Points on a hilly landscape, in no order, each with its height.
From any point a climber takes the steepest step (rise divided by distance) to one of its 5 nearest points. It stops when none of these is higher. Distance is the straight distance between rows; heights are no part of it.
<776>: [ 59  27 -35  29  -9  24  38  17]  height 39.1
<748>: [-50 -53  64 -24  -4 -16 -29 -39]  height 16.7
<260>: [ 13  14  15   9   1   5 -13   0]  height 44.1
<771>: [-32 -13   2 -11  29 -21   1  -2]  height 23.5
<85>: [ 23  25  17  32 -29  -2  -3  -9]  height 54.6
<358>: [  0   9  -2 -14  -5  -4 -10  -1]  height 53.8
<421>: [-40 -43  53 -24  -4 -17 -16 -30]  height 17.1
<613>: [  1  -5 -75 -20  30  22  28  24]  height 39.6
<541>: [-33 -19  15 -15  19 -25   1  -6]  height 23.6
<496>: [  5   5 -56   1   6   7  24   4]  height 64.0
<51>: [ 51  21 -29  25  -7  23  26  13]  height 47.5
<547>: [ -9   4 -35  -1  13  -6  11  -4]  height 59.4
<174>: [ -9   7 -16  -7  -2  -8   0  -4]  height 61.8
<337>: [  8   5  27   2   3   1 -16  -1]  height 34.0
<812>: [  7  10  11  -6  -3  -1 -14   1]  height 47.1
<184>: [ 29  14 -51  -3 -11  17  31  14]  height 63.2
<672>: [ -8 -22  70  19 -12  -9 -18 -17]  height 11.4
<130>: [-46 -34  -1 -46  41 -14 -13   9]  height 5.7
<484>: [ -1  -6  57  20 -10  -7 -12  -8]  height 61.2
<813>: [ 24  22  51  26 -50   5 -23  -1]  height 62.6
<340>: [-30 -14 -33 -29  43  -3  -7  12]  height 32.0
<820>: [ 59  21 -40  15  -7  26  37  25]  height 45.8
<466>: [ 15  22  33  26 -36  -8  -6  -8]  height 60.5
<805>: [-22  -9 -65 -32  33  12  11  17]  height 31.9
<307>: [ 34  17 -67  -2 -11  14  48  30]  height 59.8
<694>: [ -5  10 -32  -8  -1  -6   7  -3]  height 64.1
<95>: [ 62  30 -55   9  -8  26  44  38]  height 70.1
<481>: [ 52  31  -8  35 -52  18  16  -1]  height 35.2
<477>: [-19 -23  51 -20  -5  -9 -18 -10]  height 14.4
<720>: [  9   0  75  20 -49  -4 -25  -6]  height 55.3
<719>: [ 40  19 -16  21  -3  20   8  -1]  height 50.1
<623>: [ 44  21 -16  34 -15  16  17  -1]  height 42.1
<627>: [-54 -57  46 -17  22 -22 -19 -31]  height 16.8
<136>: [ 44  23  72  61 -48   5 -31  -1]  height 48.5
<180>: [ 33  20  -3  30 -10  10   5  -4]  height 39.3
<784>: [-16  -3 -34  -9  38  -5   5   3]  height 68.8
<699>: [-24  -3   1 -12   9 -21   0  -7]  height 38.1
<225>: [ 11   1 -67   2  26  15  38  18]  height 59.5
<420>: [ -4  -7 -62 -11  38  13  14  13]  height 45.1
<867>: [-14   5   2 -16  -1 -12  -6  -2]  height 47.2
<869>: [  0  -2  42  -1   0  -2 -18   1]  height 14.5
<642>: [-21   2  -6 -12   7 -17   1  -8]  height 47.0
<885>: [ 43  29  52  43 -47  14 -29   2]  height 59.3
<667>: [ 15   8 -64   4   2  10  45  17]  height 61.7
<86>: [  7  11 -36  -7  -7   4   8  -1]  height 67.7
<444>: [-29 -11 -21 -22  44 -10  -5   6]  height 35.3
<390>: [ 31  32  28  29 -50   9 -12  -2]  height 71.7
<781>: [-14  -5 -50 -17  41   5   2   9]  height 48.9
<510>: [-38 -28   9 -31  43 -15  -8   4]  height 8.2
<727>: [-20 -13  34 -21  -3 -13 -11  -5]  height 14.3
<456>: [-49 -45  41 -18  22 -21  -6 -22]  height 17.7
<691>: [ -8 -22  60  -2   1  -3 -21  -9]  height 5.6
<507>: [ 19   8  72  22 -51   0 -27  -2]  height 59.9
<431>: [ 34   9  79  42 -46   7 -35   5]  height 54.8
<353>: [-50 -13 -82 -32  38   2  26  12]  height 13.1
<767>: [  6  12  47  28 -26 -10  -9  -9]  height 54.9
<5>: [-27 -36  56 -22  -8  -7 -25 -20]  height 16.6
<356>: [ 49  18 -50   1  -9  28  34  28]  height 56.3
<615>: [ 15  13 -42  -6 -11  10  16   3]  height 65.9
<302>: [ 14  15  60  25 -46  -4 -22  -2]  height 61.1
<908>: [ 32  29   6  35 -34   8   5 -12]  height 35.7
<194>: [-32 -12 -82 -36  28  13  21  15]  height 10.4
<102>: [-57 -17 -75 -31  45  -2  19  11]  height 22.6
<297>: [ 14  16  30  30 -12  -5  -9 -10]  height 54.5
<735>: [-20  -2 -21  -5  27 -15   4  -5]  height 45.3
<705>: [ 37  12 -34   1  -7  22  11   7]  height 61.3
<118>: [ 28  16 -12  12  -3  10  -5  -3]  height 45.7
<153>: [11 14 -8 -8 -7  7 -8  0]  height 49.7
<888>: [-46 -49  33 -30  39 -15 -13 -10]  height 16.4
<283>: [ -7 -11  71  23 -30 -14 -14 -14]  height 23.2
<433>: [-40 -26  25 -14  15 -23  -1 -12]  height 19.9
<383>: [ -8   5  17 -15  -2  -6 -13   1]  height 38.7
<860>: [-28  -8 -50 -31  37   3  -4  13]  height 39.7
<45>: [-18 -38  73  -7  -5  -1 -31 -20]  height 15.9
<204>: [-10  -2 -43  -1  28   0  11   0]  height 53.1
<646>: [ 47  28 -15  41 -30  16  23  -1]  height 65.4
<56>: [27 25  6 31 -9  5 -1 -9]  height 42.9
<721>: [-45 -12 -52 -41  34  -7  -1  11]  height 33.8
<847>: [-25  -6  20 -20   0 -18  -5  -8]  height 22.4
<264>: [  5   5  42  20  -6  -8 -13  -7]  height 41.4
<545>: [-49 -20 -23 -48  39 -15  -7  11]  height 18.6

For each start below, name the point where the climber stops.
<431> -> <390>
<767> -> <390>
<302> -> <390>
<720> -> <390>
<102> -> <784>
<667> -> <86>
<510> -> <784>
<805> -> <784>
<545> -> <784>
<153> -> <86>
<184> -> <86>

Write out the way that a climber takes from each point below.
<180> -> <719> <705> <615> <86>
<260> -> <297> <466> <390>
<56> -> <85> <390>
<136> -> <885> <390>

Call two points neighbours if one is among the 5 nearest of the other. Go from one point of each pair to the other, from neighbour to neighbour, staying as high as possible. Name the lowest point that can't be avoided.
<86> / <784> -> <547>
<390> / <484> -> <767>
<390> / <646> -> <260>
<86> / <646> -> <51>
<86> / <95> -> <307>
